A landscape with many valleys, sampled at points; each row gives a point and its height.
A ball rolls from a point to the lowest of its 2 nearest points, and stops where none of them is lower. Distance is the straight distance between rows; heights are no part of it.
Z391 h=605: [ 26 -18  14  -5  25 -10  -5 -18 -15 -18  11  23 -27  -1  -5   1 -11   6
 -47 -23  -9   3   1  26  -3   7  -1]
Z766 h=242: [ 19  28  16 -13 -20  16  -4  27  32  17  -2 -31  -4 -21   1 -11 -14  17
  25  -8  38 -77 -26 -24   1  -1 -36]
Z488 h=487: [  3 -14  20  15   6 -21  13 -10  12  -7   0   9  29   1 -22   8 -11  -6
  -4  10  -8  21 -26  33 -50 -17  20]
Z380 h=554: [ 59  28  11  26  18   3  -7  17  19 -15   5 -44  11  31   6 -19 -27   0
  21 -45 -15  11 -16 -32  36   9 -51]
Z438 h=375: [-11  14   6  15  -1 -14 -17  -6  -9 -25 -19   9  12  -8  -6   9  21 -18
 -20  23  -2  16   9  -7  18  -6  14]
Z559 h=278: [ 14  30  20   2 -18   3  29  -9   1  22  -6 -12  -1   5   6   9  -5  20
  11  -5 -14  13 -20  -7 -15 -32 -40]
Z389 h=115: [-18  19  12  14  -4 -28 -10 -13 -27  11 -36 -17   8  16   2  46  30   8
  17  15  -4   6  -6 -33  -2 -22 -31]
Z395 h=260: [  8  37 -27  11  -6   9   3  -8 -19  11  22  20   3  15   1 -37   3  12
  -1  -4   5  22  10   2  17   8  15]
Z822 h=408: [-47 -17 -27   2 -23  35  13  11  12  -3  26 -10  18 -22   8   4  11 -33
  37  -2  14 -14  28   2  -8  26  26]
Z108 h=402: [-15   7 -28  13 -17  15   9  -4  44  23  29  20  10   4  16 -23  19   3
  28  17   6 -14 -28 -16   0  38  38]
Z774 h=446: [-58   1   9  18 -26 -12  -4  -9  35  18   3 -17  33 -39  33  40  32  -9
   4  16 -14   9   4 -15 -24  -7  -8]
Z625 h=313: [ 21  18   3  17  20 -45 -44  11 -15 -46 -29  -8 -13  10 -27  32 -27  11
 -40 -20 -22 -12   5  29  38 -25   0]
Z115 h=353: [ -2 -20  24   3  14 -26 -23  11   2 -31 -27   3 -18 -29  -6  40  23 -29
 -32  -1 -15   9 -11 -38  53 -19  -5]
Z573 h=231: [ 20  32  -8  12  -5 -10  -1 -10  -2  12   2 -21  23  40  11  29  21  11
  18  -2 -12   6  -3  11  11 -26 -10]
Z486 h=222: [ 17 -14 -13  27  -4 -34 -18 -16   6 -30   6  31  24  -1  -4  20  39  -7
 -12  10  -4  24 -33   7 -14  -5  10]
Z403 h=267: [-27  -8  -6   4 -21  11  -1 -11  -7  -8   1  15  15 -31 -10 -24  24 -21
 -11  -1  11  29  27  16 -12   7  16]
Z219 h=450: [-36  -2  -6 -11   4   0  34  18  10  10   5 -23 -14 -29 -22  43  -6   6
  14   3   2 -29  13  17 -11  11  46]
Z535 h=704: [  4 -13  23 -35  17  -5  10  -7 -11 -23  -9  -4 -10  11   8   7  -2 -21
  -5  33 -26 -45 -24   4  16  44  20]
Z861 h=561: [ 40  29   6  17  13  19  20  -5 -13 -12  24 -21 -14  26  17 -15 -24   0
  -7 -60 -21  16  -8 -23  34  20 -54]
Z972 h=345: [ 10   2  17   2  34 -68 -25  19 -24 -41 -46   5  14   7 -18  43 -29  -2
 -11 -11 -23  -1  11  -6  40 -34   8]
Z3 h=219: [  7  16  11  -5  12 -30 -14  -6   6  -7  25  -6 -10  52  -7  26  -8  44
 -17 -13 -16  15  20  31  -4 -35 -17]
Z373 h=578: [ 19 -19   0  -8   9   0  19 -20 -27 -22  19   1 -23  25  18  40   9 -14
 -19 -28 -12 -19 -11  -2  29  40  -3]
Z187 h=336: [ -9 -27 -50 -29 -30  35  14 -12   9   0  49  -9 -26 -24 -43  12  -2 -28
  19   3 -12  -7 -10  32 -13  12  28]
Z709 h=350: [-74 -21   5   3 -12  17   6   4  22  11  29  11  -8 -39 -39   2  -9   6
   5   4 -10  40  38 -19  16  38  29]
Z361 h=268: [-37 -42   4  11  -2  -7  19  13  41  47  20  39  21 -18 -14 -34   9  20
   8  -4  -5  50   1 -19 -13   3  24]
Z477 h=210: [ 10  45  14  19   0   9   1 -22 -22 -13   0  -6  15  14 -20 -19 -29  13
 -13 -14 -27  21   6  25 -18  -6 -23]
Z481 h=419: [-36 -12 -18  -2  -6  21  -7  -2  21  -4  21  14   2   4  22 -10  29 -19
  22  28   4 -41 -14 -25   6  58  22]
Z677 h=153: [ 19  31  -4  19 -17  19   3   2   3  16 -24 -39  23  -3   5   3 -11  -6
  14 -15  16 -30 -22  -4 -39  -9 -71]
Z699 h=693: [ 15   4 -18   7 -11  21  10  26  28  20  -4  -9  20  12  24 -21   5 -19
  29  10  39 -59 -31  -6 -12  14  19]
Z226 h=371: [ 17 -31   7 -35  42 -17   5  24 -13 -19 -41 -10 -31 -19  -6  43  -2 -22
 -31  -3 -11   1 -11 -22  53 -21 -14]
Z995 h=425: [-44   4   6  -5  -4  16  -3   1  36 -25   4   1   2 -42   0  19  14 -20
   2  29  -8 -10  -2  -7  -6  18  21]
Z922 h=351: [ 17  26 -34   2 -31  27  12 -14   5   5  36 -16 -21 -17  19  -9   4   8
  28 -23  20 -22 -12  -6   7  12 -10]
Z571 h=343: [ 19 -22  25 -16  -5  -1 -36  -4 -11 -16 -32  17 -16 -22 -14 -35   1  -3
 -41 -25  11  43  19  36   5  -7 -37]
Z532 h=271: [-27 -24 -24 -12 -36  28   6   3  31   8  29  -3 -31 -23 -25  12   4 -20
  28   4  17 -54 -17   3 -35  23   1]
Z953 h=387: [-58  30 -14  14  -4 -16 -14   0 -19 -40 -16  11   4 -48 -10  16  10  -9
  -2  23 -17  -7  28 -24  20  31  20]
Z981 h=332: [-42 -12  29  -1  -5   4   8  12  11  26  -2   4 -16 -19 -41  -7  -3  20
 -13  -4  -4  26  43  14   3  16  35]
Z411 h=741: [ 20 -40   6  -6  26 -48 -34   0  13 -40  12  26  -6  52  -7  23  -1   5
 -22  -4   8   7  15  19  23 -42  11]
Z597 h=251: [ 15  36   4  -2  -1  16  20 -15 -18   2   3 -16   8  -6  -8  19  -8   8
 -15 -26 -12  19   8  19  -9 -13 -53]
Z62 h=327: [  9   7  19   6  -9 -22 -36 -16 -23 -29 -25  -8  -6 -32 -18   3   6  -4
 -47 -22  -3  28  25  29  27 -11 -30]
Z153 h=356: [-32  22   9   0 -20  -2 -19  -4  -5   7 -23 -11  27   8  -2   5  46  -8
   6  39 -25  25   4 -15  31 -10   8]
Z50 h=386: [  3 -43 -22  19  -7  -5   7 -15 -15 -32   8  16   1 -23  10  28  33 -46
 -21 -38  13  19  -8  -5  27  13 -19]
Z258 h=684: [ 20  33 -19  47 -15   2   8 -21  -1  23  11  -5  24  11 -20 -24 -17  26
  27  -2  15  15 -24 -11 -42  -1  19]
Z511 h=504: [  0  12  26   4   5 -12   3 -10  -4 -18  -1   6  29  51 -22  -8 -23  -5
  -1   8 -11  20   4  21 -37  -6  20]
Z756 h=90: [ 11  19 -27  17 -25  19  18  22  -7   9 -20  -8   4   6   0  12   5 -12
   5 -15  48 -52 -12 -11 -39 -11 -53]
Z665 h=595: [  1  -3 -13 -17  25 -10  17  -7 -19 -19  29   2 -50 -17   6  22 -13  10
 -26 -13  -8 -22   9  21  -6  23  14]
Z135 h=159: [ 26 -19 -21   7  12  -6   4  -6  -5 -21   0  39   9   5 -25  -6  19 -11
 -13  26   6  33 -21  15 -16 -22   2]
Z366 h=477: [-24 -27 -11  15 -16 -33 -16   7  16   3   6  19  29   2  42   6  41  22
 -16 -26  -1  26  40  32 -25 -20  -4]
Z753 h=723: [ -3 -42  69  -4  15 -18 -31  -1  23 -16 -25  10 -41 -43  31  -8 -30 -11
 -46 -11   6 -19  17  27  11   5   1]
Z579 h=355: [ -3 -10  37 -18   7 -34 -22   3  22 -16  -6  14 -14   7 -10  11 -14  30
  -7   0  19  24  41  34 -24 -52   5]
Z636 h=370: [  3 -17  32  11  32 -51 -38  42  -7 -45 -50  12 -13   2   5  22 -20  -5
 -25  -8   5   2  29 -16  39 -36   3]
Z796 h=299: [ 21  11  10  15 -22  27   8  -4  19  24  16  -9  14 -13  -5 -63 -23   4
   8 -18   1  23 -15   5   4  22  36]
Z421 h=157: [-18  28 -24  16  -9  -7   8 -29 -25  35  -6 -14   0 -40 -15  12   8  16
   1  -3   7  36  14 -10 -36 -28 -20]
Z430 h=385: [ -8  29 -17  17 -11  18  31  11  14  42  11 -23   0 -25   8 -18  -4  16
  30  -7  24   8  25  -9   0  -5  31]
Z999 h=696: [ 27 -11 -31 -27   5  38   4  17   5  14 -14 -27  12  15  21 -27   4 -26
  16  18  32 -61 -24  -7  30  19   7]
Z584 h=728: [ -9 -52  33  -3  11 -23 -57  -4  44 -13 -22  24 -45 -32  52   8  -8  14
 -42   1   7  -8  18  19  29   9 -13]
Z973 h=320: [ -1  19   8 -10   4   1  22  11  -3  26   2  19 -18  -4  22  -3  27  10
   3  19  -5   6   2 -36  18 -25 -11]
Z954 h=690: [  6  18  -8  16 -12  22  10  15  11   5 -22  -5  23  27 -20 -19  11 -12
  27  31  30 -30 -26  -2 -29  11  27]
Z868 h=258: [ -1 -59  36  -6 -20 -21 -23  -2  13 -10 -15  13   7  -3  27 -34  15 -11
 -33 -35  -8  20  -7  56   0  -4  -7]
Z748 h=643: [  0  22  -5 -42  -8  39  24  13 -21  11 -21 -18 -21 -12 -29 -31 -39  -8
  20  19   1 -54 -14 -16   2  22  -1]
Z784 h=241: [-10  15 -16  19 -31  -7 -14 -26 -27   3  -3  16  10 -19 -11 -16  23   5
 -19 -12 -10  49  22  14  -6  -3 -10]
Z453 h=200: [ 18  39  13  11 -17  23  10  22  25  12 -17 -56  25  -9   3   8 -28   9
  30  -6  17 -42 -28   0  -5  -9 -27]
Z105 h=433: [-44 -13  10  15 -45   8   3 -26  28   1  26   7  15 -45  16   6  21  -1
   2  -9 -24  19  -6  -9 -20  15  -4]
Z919 h=272: [ 18  -2  17  -3  19  -2  12   5 -41 -29 -24  24 -20 -26  -8  10  -3 -25
 -26   2  12  16   4 -18  -1  -8 -34]
Z276 h=489: [ -4   0  -2   9 -10 -27 -26  -8   2   0   7  13  21  42  11   3  19  27
  -5  -8  15  36  46  23 -19 -38  -3]
Z32 h=324: [ 18 -11  21   1  17 -43 -17  -2  -2 -32  -9   3  -7  11 -21  48  24  -4
 -21   0 -22  32 -22 -27  23 -43 -11]
Z596 h=198: [ 38  13 -41   3  10  16  18  13 -11  -2  -4   3  -4  45   2  11   6  -3
   7  -5   0 -23 -31  11  12  10  -6]
Z897 h=418: [-20  -1   5   1 -60   2  10 -44  -9 -10  30   1 -12 -42  16  17  32 -14
   5 -17 -21  10 -12 -15   3  11 -34]
Z244 h=665: [ 34  34  25   7 -13  27  -2  10   7  11 -16 -23  26 -20   5 -43 -18  -2
  27   9  27   1 -25 -30   0  -9 -28]
Z865 h=303: [-13   6  -1 -19  20  -1  22  -1  -5  14   6   5 -25  16  -6 -14 -25  18
   1  22 -18 -25  -2   2   9  28  48]
Z775 h=649: [-19  -4 -10 -32 -22  37  11   9  11  13   6  -7 -35 -25 -22 -19 -17  -4
  37  31  16 -62 -15 -41  -8  22   0]
Z769 h=390: [ 11  -4 -27  23 -19   3  12 -11  37  31  26  26  19   5  12 -46  21  25
  27   3  -4  34 -29  -9 -11  10  34]
Z833 h=281: [ 41  12 -29  12  -5  13   2  -4   6  25  16  10  20   9   0 -62 -18  16
   2 -25   7  33  -2  16  -4 -12  24]
Z424 h=668: [ 31  39   8  28   0  12   2   8  -5  21 -22 -25  38   5   1 -16 -32   6
  33  12  18   7 -12 -21 -35 -29 -16]
Z530 h=731: [ 23 -65  17 -23  28 -21 -54   3  20   1  -3  24 -35   5  33   9   7  10
 -50  15   4  -7  15  35  27  -4   0]
Z495 h=240: [ 30 -21   1 -15  33  16  10  10 -40 -30 -35  10 -39   1 -22  19  -5 -26
 -11   6  16 -10 -22 -39  16  13 -33]
Z518 h=286: [ 23  12 -27 -30 -18  29 -21  27  16   7  24 -22 -14 -19 -26 -43 -11   4
  12 -14  40 -74 -20 -16   2  -4 -33]
Z321 h=195: [  9  31  21  -3  -3  28  13  -7 -27  14   8   4 -23  -4  -2 -65 -39   2
 -14 -17   3  12  26  -9   4  21   8]
Z103 h=624: [ 18 -23  46 -45  25  -3 -17   5   3  -6  -4   5 -18  38  -8 -22 -33  11
 -26  14 -27  -3   7  18  -2 -23 -14]
Z848 h=569: [ 17  11  29 -10   4   4  21 -14 -16  -8  14 -13 -34  27   7  17   5  -3
 -17 -45 -16   9  -5 -13  32  17 -31]
Z372 h=423: [-44 -18 -33 -23 -12  35 -10  17   9 -21  29  -9  -8 -12  20  14  11 -42
  30  29  -2 -39  11  -8  14  37  17]
Z31 h=736: [ 26 -60  -4 -17  49 -28 -35  -6  -9 -11  -1  36 -22  34   7   9  -4  10
 -37  19  -3  -7  16   3  18 -14   7]
Z8 h=142: [ 20  20  19  -8  22  22  13 -11 -25 -12  -5   6 -16  19 -15 -44 -47   8
 -25 -14 -15  20  22  27 -14  22 -11]
Z402 h=406: [-66   8 -21  -8 -14  10 -23  11   4 -28 -17 -13   9 -51 -31  24   5 -13
  24  34  -8 -24   9 -23  -5  23  20]
Z125 h=679: [  2  44 -15  42  -4 -19 -24 -33 -17  15   6  -7  29  31 -10   0  -7  17
  35  25  11  10 -10 -22 -44   2   3]
Z507 h=614: [ 24  -8  34 -15  22 -17 -16  12 -14 -27 -12   0 -17  18  -5   5 -23  12
 -37 -20  -7  15  21  31  12 -14 -28]
Z580 h=388: [ -5 -27  45  -7  20 -44 -37  27  17 -26 -40  28 -37  -7  27   6  -7  10
 -21   3  28   9  43   8  27 -27 -13]
Z462 h=77: [ 29  20 -31   2   9  -1   4 -12   5  -6  18  14   9  41 -30  -7  11  11
  11  20  -2  17 -20  16 -25 -23  22]
Z575 h=632: [ 24  -6  39 -42  34  11  11   6 -27  10 -10   5 -15  28 -11 -21 -36  -1
  -4  28 -30  -9 -11 -15  13 -15  -5]
Z386 h=282: [  6   6  -2  20   7 -43 -28 -24   8 -33  10  29   9  21 -19  35  27  13
  -6  32  -4  22 -16 -24   9 -40   9]
Z628 h=372: [-11 -23 -46  18 -29   6  22   3  25  27  11  18  23 -13  20   7  30  -5
  25  -1  18  11 -16  -2 -37  -8  10]
Z200 h=301: [  3  -4  32   0 -10  -9  11  -4  10  21   2  13  -5   2  21  12  29  14
  -2  -1 -10  30  -7 -19   5 -51 -32]
Z407 h=380: [ -2 -10 -31  33 -35   6  23  -1  40  41  11  -6  32  -3 -10 -20  17  13
  43  -3  25  10 -37 -12 -25   4  24]
Z472 h=311: [-39  -3  41  15 -16 -12 -11  -8  19  25 -10  -4  16 -16 -34 -10   5   0
  -3   9 -12  35  11   3 -18   0  42]
Z328 h=209: [-28 -58  14 -15 -19   0 -15   6  34   9   1  15  14 -15  23 -36  19 -12
 -34 -12 -12  18  10  40  -3  22  26]
Z932 h=660: [  8  25   5  -7 -20  35  10   0 -10   6  -6  -3   2 -12  11 -31  -2 -21
  19  13  22 -33 -23 -25   3  22 -20]
Z379 h=384: [  4  30  15 -14   4  -3   2   8 -36  -9 -22   3  -2  18  -2 -20   0   4
   0   0 -15   7   8 -10  36  -6 -10]
Z348 h=304: [ 15 -17 -17   0  -4 -11   3  -7   9  29  16  33  -7  15 -15 -47  -6  40
 -10 -24  14  46   8  37 -28 -13  24]
Z410 h=376: [ 10  12 -17  -8  12  16  27  23  13  35  28 -22  -2  -6  25 -23  -8  16
  24  -6   9 -33  -3  -5  14  10  32]
Z473 h=501: [-10  26  17   6   3 -21 -26  17 -17  -3 -11   6   7  38   9 -17   3  32
  12  -6  11  25  73  27 -14 -13  14]
Z962 h=325: [  8  35 -29   5 -48  23 -22   7  15  -3  39 -27 -19 -23 -11 -20  -9  17
  31 -27  35 -58  -5 -21   7   6 -31]
Z777 h=655: [-26  27  -9 -12 -36  23  -3   9  12   4   4 -15  -5 -12   0 -20   6   0
  37  19  17 -58  -5 -34   8   8 -14]
Z836 h=78: [-15 -70 -19 -31  10  26  10 -15  19  43  41  -3  -9 -40   8 -13   3   0
 -10  14 -15  -2   7  -7 -10  41  24]
Z313 h=379: [-21 -28  32 -13  -1 -34 -50  15  29 -18 -24  18 -16  -2  16   0   6  32
   2  10  28  31  46  23   8 -40 -11]
Z916 h=151: [ 42  11 -39  -5  40  11  14  13 -13 -19 -11  11 -10  48 -25  -7 -21  -3
  10  17  -2  -4 -34 -11  -4  -8 -32]
Z209 h=111: [-13  11  -6  14  -7 -17   5 -21  -3  11  -7 -15   2 -52 -19  42  15  11
  -8  16   5  15 -23   2 -37 -27 -23]
Z333 h=206: [ 19  35 -11  12  -2 -21 -25 -15 -19  21 -14 -55  20  48  -1  42   6  18
  23 -20 -25  21 -15 -40  37 -23 -44]
Z952 h=369: [  5 -54   2  16  11 -11   9  11   3 -16  -5  17  19  -3  43  29  48 -54
 -19 -10  10  18 -11  10  16  -5 -11]
Z956 h=699: [ 13   0 -14 -34  14  19  20   7 -16  11 -19 -23  -5  26  16   2  -9 -13
   9  21 -16 -47 -19   8  30  25  16]
Z214 h=471: [  3 -20 -13  10  17  -1  32   0  21 -11   2  12  -4  -8 -27  17  -5 -25
   2   9   9  -1 -35  25 -43  12  32]
Z608 h=687: [ 19  27  -5  33 -16  21  -9  -1  25  10   7   5  22  18 -23 -39  -2  15
  31   7  20 -17 -37 -15 -22  25  28]
Z741 h=288: [-38 -17   5  27 -13  -6   9  -5  39  56   8  -1  34  -2 -36   0  12  24
  15   2  -7  50   3   3 -11 -11  29]
Z892 h=310: [-26 -32 -12 -10 -25  36  18  -1   0  26  32 -15 -29 -29 -55   6 -19 -23
  25  -1   3 -16  -4   6 -14  29  23]
Z974 h=460: [ -3 -21 -22 -11  25  13  37  11  14  22  12 -10 -15  -3 -20  20 -18  -9
  13  14   7 -27 -14  23 -22  31  43]
Z813 h=349: [  8  60   2  -4  -6   7  12 -17 -31 -14   5  -7  -3  27  -4 -11 -23  20
   6 -13 -25 -15   3   5  14  38  16]
Z646 h=314: [ 27 -11   3 -12  32  27  20   4 -21  20 -17   5   6   6  10 -31 -22 -20
  -3  11  16   5   3   2 -29 -17   3]
Z536 h=201: [ 25  -8 -27 -24  35   5   9  16 -39  -9 -38  20 -23  31 -19   1   0  -7
   7  32   9 -24 -40 -37   7  10 -25]
Z423 h=546: [ 40  27  14  34  21  -6   7   4  -1 -29   4 -31  10  66   1   5 -35 -19
  16 -39 -36  12  -8 -15  18   0 -39]
Z851 h=394: [ -7  13   8 -15  15 -22 -16  15 -22 -19 -24  30  -2  15 -19  -1  20  10
  -1  32 -21  19   6 -18  37 -20   4]
Z594 h=638: [ 22   9  18 -32  21  26  30  10 -34   5 -25 -22  -7   3  -2 -21 -41 -13
  10   8  -9 -18 -13 -10   8   7 -28]
Z59 h=154: [ 29  23 -16 -10   7  -5   0  -9   2   2  32  12  -4  56  -9 -14  -9  37
   1  -4 -17  14  13  28  -4 -26  13]
Z47 h=520: [  2  12  35   0   4 -26 -11   2 -23 -28   2  19  22  60   8  -2  -7   2
   0   4 -16  -3   6   4  13   3  22]
Z233 h=711: [ 10 -26  50 -30  41  -1   0 -10 -17  -1 -18   2  -1  27  24  -9 -21 -15
 -24  25 -23 -36   5   1  -7  22  18]
Z476 h=673: [ -4  30  18  24  12  -5 -10 -16 -21   5 -22 -31  29  24 -15   8 -22   4
  21  21   7   5  -4 -11 -57 -30 -13]
Z229 h=391: [-11  43 -28  21 -20   4   3  16   6  17   0 -34  19  -3  20   5  16  21
  30   4  22 -15  21 -15   5  -2   5]
Z955 h=164: [-14  40  13   2  -4 -41 -28 -15 -42  23 -34 -35  21  37  19  42   8  20
  27   2 -14   8   6 -51  27 -15 -20]
Z627 h=196: [ 10  18 -10  20  15 -17  13  11 -15   2   4  17  11  32  21  34  18  15
  12  12  12   5   2  -7 -16 -23   6]
Z82 h=273: [ 29   0 -16 -18  26  12  19 -15 -23  26  16   4 -36  13  10  -8 -25  25
  -3  27 -17 -40  -8 -17   0  34  16]
Z67 h=274: [  7  18  -4  -3  21 -34 -21   0  -8 -27 -10 -16  10  11 -28  43 -18  12
 -18 -13 -20  11  17  39   5 -41  -8]
Z824 h=326: [-21  31 -17 -17  -4  -4  14   4 -26  -9  -8  -4 -12  -1 -33  -7 -27  20
   8   6 -25 -14  22   1  11  39  47]
Z211 h=535: [ 30   8  23   0  24  -5   1  10 -18 -31 -10  -6  18  80   1  -2 -28 -10
   2 -15 -32  -9 -15   4  21  14 -10]
Z350 h=199: [ -8  38 -10  19  -5 -29 -15 -39 -41   8   1  -8   7  -3 -16  18  10  17
 -15  -9  -1  28   7  -1 -17  -9 -28]
Z545 h=152: [ 11  21 -24  25   9  -2   8  17 -16  -3 -22   3  12  37   1  19   8   6
  30   1  28 -31 -14 -27 -28 -18 -24]
Z935 h=338: [-15  35  10  11 -21   7  -3  -7  11  26  10   1   8  -4   7 -22  25  12
  21  30 -13  23   2 -35  13 -12  12]
Z812 h=352: [ -5 -32   6  -8  13   3  22  18  -5  -7 -20   0  21   4  38  39  23 -50
   0  10   8 -19  12   7   6  -4   1]
Z48 h=162: [  1 -75   0 -24   4  -4   1 -13  14  12  14  19   1 -19  37  -8  18  -3
 -43 -11 -16   2  -1  39  -4  14   5]
Z891 h=243: [-23 -52  20 -14   0   1   1  15  35  40  -2  21  22  -1  11 -38  17  -6
  -8  -1   0  37  11  10 -22 -15  29]
Z132 h=294: [  6  23   8  -4  18   9  23  12 -40  -6 -35  10  -3 -19 -10  -8 -14 -10
   0  14  15  14  11  -6 -25 -21 -12]
Z273 h=439: [-51  -6  -5  13  15 -10   4  10  36  -7   9  -4  -5 -53 -19  29   4  -9
  -6   4  -8  -6  16  17   1  14  45]
Z432 h=150: [-24 -69 -34 -13   7  17  15 -16  24  12  34  22 -16 -58  -9   1   3  -6
  -7   6  -8   0 -29 -12 -36  29  15]
Z446 h=400: [-41  21 -32  22 -21  14   9  15  -5  -5   8 -13  24  -8  30   9   9  -9
  35  -1  11 -28  43  -8   1  18  22]
Z140 h=467: [-30 -49   1  17 -10 -22   5  11  32 -10   3  24  37 -34  49   5  27 -15
 -28 -25   2  21  10  20 -18 -17  -1]
Z635 h=216: [-22 -39  -8 -23  -9  18  13  -7  30   1  41   7 -35 -55 -17  29  -4 -15
   5  23   2 -31 -28  -3 -34  29  11]
Z988 h=307: [ 13 -49  33 -13 -20 -19 -34   4   6 -22 -21   5 -11  19  15 -22   5   8
 -27 -41   9  40   2  42  -1 -28 -49]
Z547 h=717: [ -8 -36  68 -16  39 -14 -18   4  -8 -10 -22  19 -20 -18  20 -10 -38  -1
 -34  19  -7 -25  22  -1  -5  17  17]
Z745 h=457: [-54 -22  11  18  -8 -12 -20   2  44 -17   3  18  34 -54  50  23  23  -8
 -19  -5  -6  26   4 -14  -6  -5 -16]
Z496 h=587: [  4   8  -8 -11  10   2  23 -13 -17 -19  27  -6 -22  12  14  33  -1  -3
  -2 -20  -7 -45 -16  32   6  42  20]
Z440 h=365: [ 49   8 -36   3  13  24  11  14   7  25  26 -23   0 -15  39 -20   3   8
  14 -14  30 -21 -17   2  20   7  -2]
Z525 h=368: [ 22  56  -3 -11  12   2   4   9 -27  -3 -19 -17  10  35 -14 -24 -48  22
  16  -1 -26  -7   6   2  19   3  -1]
Z520 h=237: [ 32  27 -16   8  -1   5   3  12   9   6  -5 -45  14  35  15  29  11  18
  17 -26 -14  -1 -15 -15  56 -20 -29]
Z782 h=236: [ 29   5 -30  -3  15  26  18  -2 -26  15  24   9 -33  25  25   5  -6   7
  -3  -2  10 -30 -14 -10  14  27 -15]
Z615 h=401: [-12 -16   3   3 -39  16  18 -14 -14 -19  10  -5  -4 -12  21  25  37 -35
   5 -35   3  20  -7 -23  23   4 -48]
Z679 h=367: [-58  14  -5  20  -2  -4  -6  -3  -1 -12   2  13  -3 -48 -27   6  -1   5
  -9  13  -5  30  39 -24  -2  19  23]
Z837 h=298: [ -8  -3   0   9  -8  -7 -10 -10 -14 -28  -3  10   4 -37 -10   2   9 -24
 -50 -16   7  16  17  47   3   1  -2]
Z44 h=333: [ 20 -11   7 -13  26  20  20  26 -26   0 -17   3  13  35  24   1  -5 -34
  -3   4   3 -11  -4  10  12 -10  -6]
Z459 h=44: [-27  11 -15  19  -4 -21 -21 -21  -8  10 -23 -20  26 -35   3  60  29  -7
   1  15  12   5  -7 -10  -6 -23 -29]
Z948 h=357: [ -5  -5 -51  -6 -28  29  25 -15   4   7  21  -1  -5 -24 -13   3  25  -7
  16   2  11   6 -13  15 -13  -5  10]
Z444 h=287: [-18   5   2  14 -27  21  15  -7   0  27  15  -6  25  -8 -12 -36  -5 -19
   8 -18   5  20  25  10 -17  16  30]
Z319 h=230: [ 20  27  -4  -2   1  34  -2  -9 -14   4  25  -6  -9 -11  19 -53  -9  -6
  -2 -13   4  -8   7 -12  32  25  10]
Z645 h=137: [-16 -49 -20 -32   8  20   5 -18  15  16  29  -3 -12 -28  27  11   4 -24
 -21   8 -14 -12  21  25   0  17  19]
Z122 h=328: [ -1 -17   9 -18   2 -18  -5   6  27  19  18  21 -30  10  -6  -4  -4  40
 -14  -8  11  28  33  34 -23 -28  21]

For each start below, name the point where the ball stops.
Z851 | Z8
Z372 | Z756
Z424 | Z836
Z373 | Z836
Z530 | Z836
Z366 | Z916

Call two points neighbours if one is among the 2 nearest of the other. Go from one point of each pair to the other, from neighbour to neighbour, staying as low as possible. Name the highest point that can't be avoided.
Z756, Z8 | Z796
Z916, Z462 | Z226
Z462, Z459 | Z580
Z459, Z836 | Z571
Z756, Z459 | Z520
